Points, in no order, along strands that fork and pass close to each other.
In the rows, 100 means zero.
Points whose rows are less than 39.6 apart are linked; no others are. Some points are linked to none.
(637): [114, 118, 109, 100, 107, 136, 107,  93,  89, 113, 102,  99, 108, 154,  75,
  94,  73, 125, 109, 126]
(42): [115, 100, 112,  96,  96, 127,  88, 107,  98,  94, 110, 113, 128, 148, 102,
  81,  71, 125, 102, 135]
(183): [100, 110,  92,  76, 112, 119,  90,  93,  95, 109, 114,  90, 105, 131,  82,
  98,  78, 108, 111, 101]
(467): [106,  95,  94,  98, 108, 112, 119,  98,  89,  98, 111, 123, 117, 138, 105,
  91,  99, 109,  97, 142]
(182): [100,  90,  89, 100,  96,  90,  92, 107, 101,  77,  96, 111, 119,  94, 127,
  83,  95,  73,  75, 103]
(953): [108, 117, 108,  87, 106, 126,  97,  96,  93, 111, 108,  94,  99, 138,  79,
  96,  73, 119, 116, 112]
(536): [ 91, 101,  96, 116, 116,  88,  87,  98,  96,  89,  97, 111,  75,  82, 102,
 107, 112,  70,  87,  90]
(850): [101, 114,  87,  97, 105, 112, 118,  80, 100, 101, 110, 101, 115, 131,  91,
 104, 100, 141, 112, 136]
(804): [104, 108,  83, 138,  98,  80, 107,  81,  98, 112,  80, 107,  71,  61,  94,
 123, 122,  96,  85,  79]
(138): [111,  87,  89, 102, 103, 119, 111,  85, 107,  71, 120, 127, 123, 119,  98,
  88, 123, 128,  99, 132]
(94): [102, 106,  88, 107, 116, 123,  97,  92, 100,  73, 108, 120, 101, 117,  96,
  98, 111,  99,  92, 124]
(255): [ 97,  96, 116, 104,  86,  84,  92, 104,  93, 117,  91,  85,  79,  61,  92,
  98, 106,  89, 103,  39]
(328): [102,  96, 121, 104, 106,  82, 107, 107,  95, 109, 109,  87,  65,  65,  70,
 103, 112,  78, 121,  42]
(360): [ 97, 102, 123,  90, 102,  91, 118, 105,  92, 112, 108,  81,  74,  64,  71,
 108, 111,  97, 130,  45]
(161): [106,  87, 105, 115,  94,  73,  78, 112, 124, 115,  79,  98, 100,  73, 114,
 102, 102,  74,  86,  82]
(966): [ 91, 104, 127,  82, 102, 110,  97, 112, 106, 119, 104,  77,  85,  98,  84,
 110,  85, 117, 131,  88]
(700): [106, 115, 127,  87, 114, 122, 101, 106,  92, 102, 111,  91,  80, 125,  76,
 105,  81,  93, 123,  95]
(704): [ 94, 111,  97, 102,  99,  92, 104,  87,  96,  93,  95,  89,  76,  73,  98,
 120, 113, 111, 110,  84]
(764): [100, 108,  84, 124, 103,  87, 105,  87, 107, 105,  82,  99,  85,  74,  99,
 120, 128, 105,  91,  97]
(154): [ 93,  97,  95, 110, 119,  95,  93, 101, 109,  97,  97,  98,  77,  97,  99,
 114, 111,  75,  99, 102]
(390): [ 97,  99,  90, 106, 101,  94, 114,  96, 118, 106,  97,  98, 111,  90, 103,
 115, 122, 133, 107, 121]
(643): [ 90, 101,  76,  81, 100, 100,  93,  86,  94, 102, 107,  87, 114, 107, 101,
  98,  99, 111,  99,  88]
(736): [ 96, 109,  90, 107, 119, 115,  91,  89,  93,  67, 105, 110,  83, 106, 100,
 108, 115,  94,  95, 116]
(811): [ 97,  96, 113,  82,  89,  86, 100, 125, 110, 114, 101,  94, 124, 102, 123,
  90,  73,  95,  98, 108]
(97): [ 87,  90,  92,  75,  87,  89,  97, 109,  93, 107, 104,  90, 116,  97, 119,
  81,  81,  87,  96,  85]
(834): [ 91, 106,  86,  73, 105, 108,  90,  96,  95,  94, 113,  92, 108, 120,  94,
  91,  85, 104, 103,  92]
(499): [ 94, 102,  88, 120, 115,  99, 104,  96,  93,  78,  93, 123,  81,  89, 106,
 115, 125,  95,  83, 112]
(313): [ 91,  93, 101,  89,  87,  86,  96, 108,  86, 105,  93,  93, 102,  82, 113,
  89,  91,  80,  92,  71]
(256): [104,  91, 117,  91,  86,  90, 102, 117, 103,  97,  98, 105, 113, 106, 126,
  93,  82,  89,  90, 123]
(165): [ 99, 108, 130,  81, 107, 112, 101, 119, 103, 108, 114,  80,  86, 110,  75,
  98,  82, 100, 129,  84]
(931): [ 93, 100, 114,  89,  96,  91,  98, 106,  94, 110, 100,  90,  87,  74,  88,
  98,  97,  83, 109,  55]
(287): [ 97, 108, 126,  99, 104, 105,  98, 111, 114, 109, 101,  85,  76,  89,  83,
 118,  95, 102, 121,  96]
(96): [ 97, 113, 107, 112, 108,  93, 102,  94, 106, 101,  94,  91,  63,  76,  86,
 127, 108,  95, 111,  83]
(669): [105,  80,  90,  99,  85,  92, 102,  98,  98,  69, 112, 123, 133, 104, 133,
  66,  94, 104,  85, 122]
(856): [114, 126, 122, 101, 120, 140, 102, 101,  89, 100, 107,  95,  75, 138,  79,
 100,  79,  94, 115, 107]
(458): [ 98,  88,  76, 105,  87,  90,  98,  88, 104,  97,  99, 105, 126,  97, 114,
  97, 123, 115,  91, 102]
(112): [ 94,  93, 103, 110,  65,  87,  90,  86,  83, 127,  72,  86, 102,  61, 103,
  99, 107, 108,  86,  51]
(454): [105,  82,  86, 125, 100,  78,  95, 105, 117, 111,  83, 112, 102,  76, 108,
 103, 119,  85,  74,  98]
(788): [ 98, 102,  80, 117,  80,  85,  97,  79,  79, 108,  76,  96,  91,  69, 107,
 112, 122, 107,  85,  70]
(576): [111, 128, 112, 108, 127, 131, 114,  85,  95, 104, 106,  91,  77, 134,  80,
 106,  89,  93, 120, 119]
(224): [ 99,  99,  86, 112,  98,  96, 103,  95, 119, 108,  86,  94, 102,  83, 103,
 120, 122, 115,  96, 108]
(883): [ 95,  97,  92, 101, 108,  96,  96, 106, 115, 105,  97,  98, 102, 104,  99,
 109, 105,  80,  95, 108]
(123): [101,  86,  78, 109,  98,  96, 113,  85, 104,  86, 107, 118, 123,  95, 105,
  97, 131, 116,  86, 115]
(615): [ 99,  97,  89,  97, 102, 104, 108, 102, 105,  94, 102, 108, 121, 118, 104,
 103, 109, 114,  97, 126]
(823): [110, 119, 103, 107, 119, 134, 105,  88,  94,  92, 106, 102,  92, 132,  86,
 102,  91, 103, 104, 128]
(68): [103,  89,  82, 117, 107,  96, 110,  92,  97,  81,  97, 126, 102,  86, 107,
 105, 133, 104,  81, 117]
(427): [105,  84,  86, 105,  98, 101, 109,  92, 111,  89, 111, 121, 127, 118, 102,
  94, 123, 123,  96, 127]
(739): [107,  86,  99, 108, 106,  94,  88, 108, 129,  86, 100, 112, 125, 101, 115,
  91, 111,  85,  81, 120]
(835): [101,  77,  84, 100,  79,  83,  99, 100, 104,  79, 103, 117, 140,  89, 131,
  74, 109, 109,  78, 112]
(896): [109, 110,  93,  99, 107, 119, 116,  97,  89, 103, 111, 106, 108, 136,  96,
 100,  92, 122, 104, 137]
(967): [107, 103, 115,  86, 100, 111,  87, 113, 107,  98, 103,  98, 104, 122, 105,
  89,  75,  81, 101, 106]
(264): [ 90,  91, 112,  87,  91,  85, 104, 128, 113, 126,  88,  87, 118,  86, 118,
  95,  81,  94, 104,  91]
(746): [116, 114, 102,  94, 107, 125, 106, 102,  86, 109, 102, 111, 114, 155,  92,
  89,  78, 117, 106, 137]
(347): [ 96,  91, 115, 104,  75,  82,  93, 104,  93, 127,  74,  91,  90,  57, 100,
  99, 100,  98,  95,  48]
(11): [100,  88,  87,  86,  94,  99, 100, 106, 100,  88, 115, 111, 135, 126, 119,
  74,  87, 104,  89, 123]
(912): [ 92,  99,  88,  98,  95,  98,  97,  97,  80,  81, 101, 105,  99,  98, 112,
 105, 101, 107,  93, 110]
(184): [ 98, 107,  84,  98, 101, 103, 121,  86, 111, 105, 103,  92, 115, 108,  95,
 108, 113, 138, 111, 131]
(35): [ 96,  89,  97, 106,  83,  81,  84, 108, 115, 110,  84,  94, 116,  73, 112,
  99, 102,  91,  86,  80]
(294): [110,  92, 115, 100,  90, 113,  85, 114, 113,  81, 102, 102, 110, 115, 107,
 101,  93, 112, 100, 125]
(180): [101,  97, 124,  98, 111,  91,  95, 107, 101, 104, 116,  94,  61,  80,  75,
 107, 106,  75, 124,  59]
(51): [116, 106, 103, 104,  94, 127,  95,  91,  98,  94, 110, 108, 123, 155,  92,
  82,  76, 144, 107, 132]
(663): [101,  95,  90,  86,  97,  97,  91, 105,  96,  83, 104, 108, 121, 109, 122,
  78,  86,  83,  89, 114]
(38): [ 95,  90,  87,  95,  86,  92,  80, 104, 108,  99,  94,  96, 118,  90, 117,
  95, 101,  92,  90,  95]
(331): [ 95,  76,  78, 103,  78,  81,  95,  90, 103,  95,  98, 107, 139,  91, 119,
  78, 113, 118,  85, 104]
(130): [ 96,  95,  98, 109, 101,  83,  88, 107,  91,  93,  91, 113,  89,  80, 117,
  95, 105,  67,  78,  89]
(541): [101, 116,  99, 101, 114, 110, 119,  96,  96, 101, 101,  98,  84, 114,  90,
 120, 101,  99, 108, 116]
(477): [104,  90,  99, 130,  99,  69,  94, 109, 127, 118,  83, 101,  87,  75, 102,
 107, 113,  73,  80,  92]
(435): [ 94,  97, 124,  83, 105,  99,  98, 122, 106, 116, 107,  79,  90, 104,  86,
 100,  89,  84, 118,  84]
(267): [110, 110,  91, 114, 124, 135, 109,  81,  94,  75, 108, 116,  98, 127,  87,
 105, 111, 105, 101, 135]
(278): [107,  95, 102,  88, 105, 112,  99, 110,  95,  95, 109, 106, 110, 132, 105,
  88,  76,  86,  94, 121]
(726): [ 98, 118,  94, 120,  95,  82, 109,  83,  87, 110,  79,  95,  65,  56,  92,
 122, 115, 103, 100,  70]
(753): [103, 106,  93,  94,  95, 115,  93,  88,  98,  88, 114, 106, 115, 140,  90,
  85,  84, 144, 107, 125]
(910): [ 94, 113,  94, 107, 117, 103, 107,  89,  86,  81, 102, 112,  74,  97,  99,
 112, 116,  86,  95, 109]
(299): [ 96,  96, 125,  82,  97,  98,  96, 128, 111, 119,  99,  87, 104,  97, 107,
  99,  80,  80, 108,  94]
(437): [ 98, 121, 118, 106, 109,  99, 118,  90,  97,  96, 102,  85,  51,  79,  76,
 122, 103,  94, 127,  85]
(498): [ 93, 100, 123,  92,  94,  83, 120, 111,  92, 135,  96,  80,  80,  62,  80,
 104, 109, 101, 122,  47]
(842): [ 85,  94,  83,  92,  93,  95,  91,  97, 104, 108,  94,  91, 109,  88, 105,
 101, 104, 107, 101,  87]
(101): [ 96,  89, 110,  95,  90,  88,  92, 114,  93, 103,  92,  95,  86,  72, 102,
  97,  96,  68,  95,  61]
(586): [100,  94, 103,  78,  99, 101,  90, 113, 100, 105, 110,  95, 111, 109, 113,
  89,  76,  77,  97,  93]
(174): [112,  85,  97, 100, 106, 111, 114, 107, 105,  91, 110, 124, 127, 130, 113,
  84, 100,  95,  86, 141]
(19): [105, 100, 101,  90,  96, 112,  89, 105,  99,  89, 113, 109, 125, 137, 109,
  77,  76, 105,  97, 127]
(515): [ 91, 112, 107,  93,  99, 102,  99, 100, 104,  99, 100,  86,  81,  88,  92,
 120, 100, 115, 119,  92]
(901): [100, 108, 131, 101, 114,  94, 112, 104, 105, 102, 108,  82,  62,  77,  72,
 117, 102,  91, 134,  70]
(441): [104,  95, 103, 110, 109,  92,  86, 111, 103,  77,  98, 116,  97,  90, 119,
  87,  93,  58,  77, 103]
(232): [ 93, 113,  82, 116,  88,  85, 108,  72,  84, 115,  77,  89,  84,  61,  96,
 119, 113, 114,  94,  67]
(734): [ 95, 101, 106,  85, 104, 103, 100, 111, 101, 109, 102,  90, 103, 116, 100,
 106,  88, 102, 111, 112]
(306): [ 89,  91,  88, 110,  69,  87,  96,  84,  82, 121,  78,  93, 109,  69, 115,
 104, 115, 116,  82,  72]

A fork is a point with three links, a tip a point with one. Leave the first point through the second and follow the links. Name the first fork or tip that comes.
(454) / (477): (896)
(390) / (224): (19)
(700) / (856): (123)
(360) / (328): (165)
(515) / (704): (498)

A fork is a point with three links. Follow the links from the first point to the second and name the forks in between, in order.
(643) / (232): (896)
(811) / (138): (165) > (123) > (427)
(515) / (736): (165)
(764) / (130): (19)
(11) / (834): (19) > (896)
(174) / (663): (896) > (19)
(835) / (856): (123)

Follow the links from the first point to the second, and from the first to the third. Name the last point that the two ways share.
(811) / (96) / (823): (165)
(669) / (180) / (811): (165)
(267) / (138) / (331): (123)
(154) / (51) / (232): (19)
(97) / (38) / (174): (896)
(174) / (112) / (842): (896)
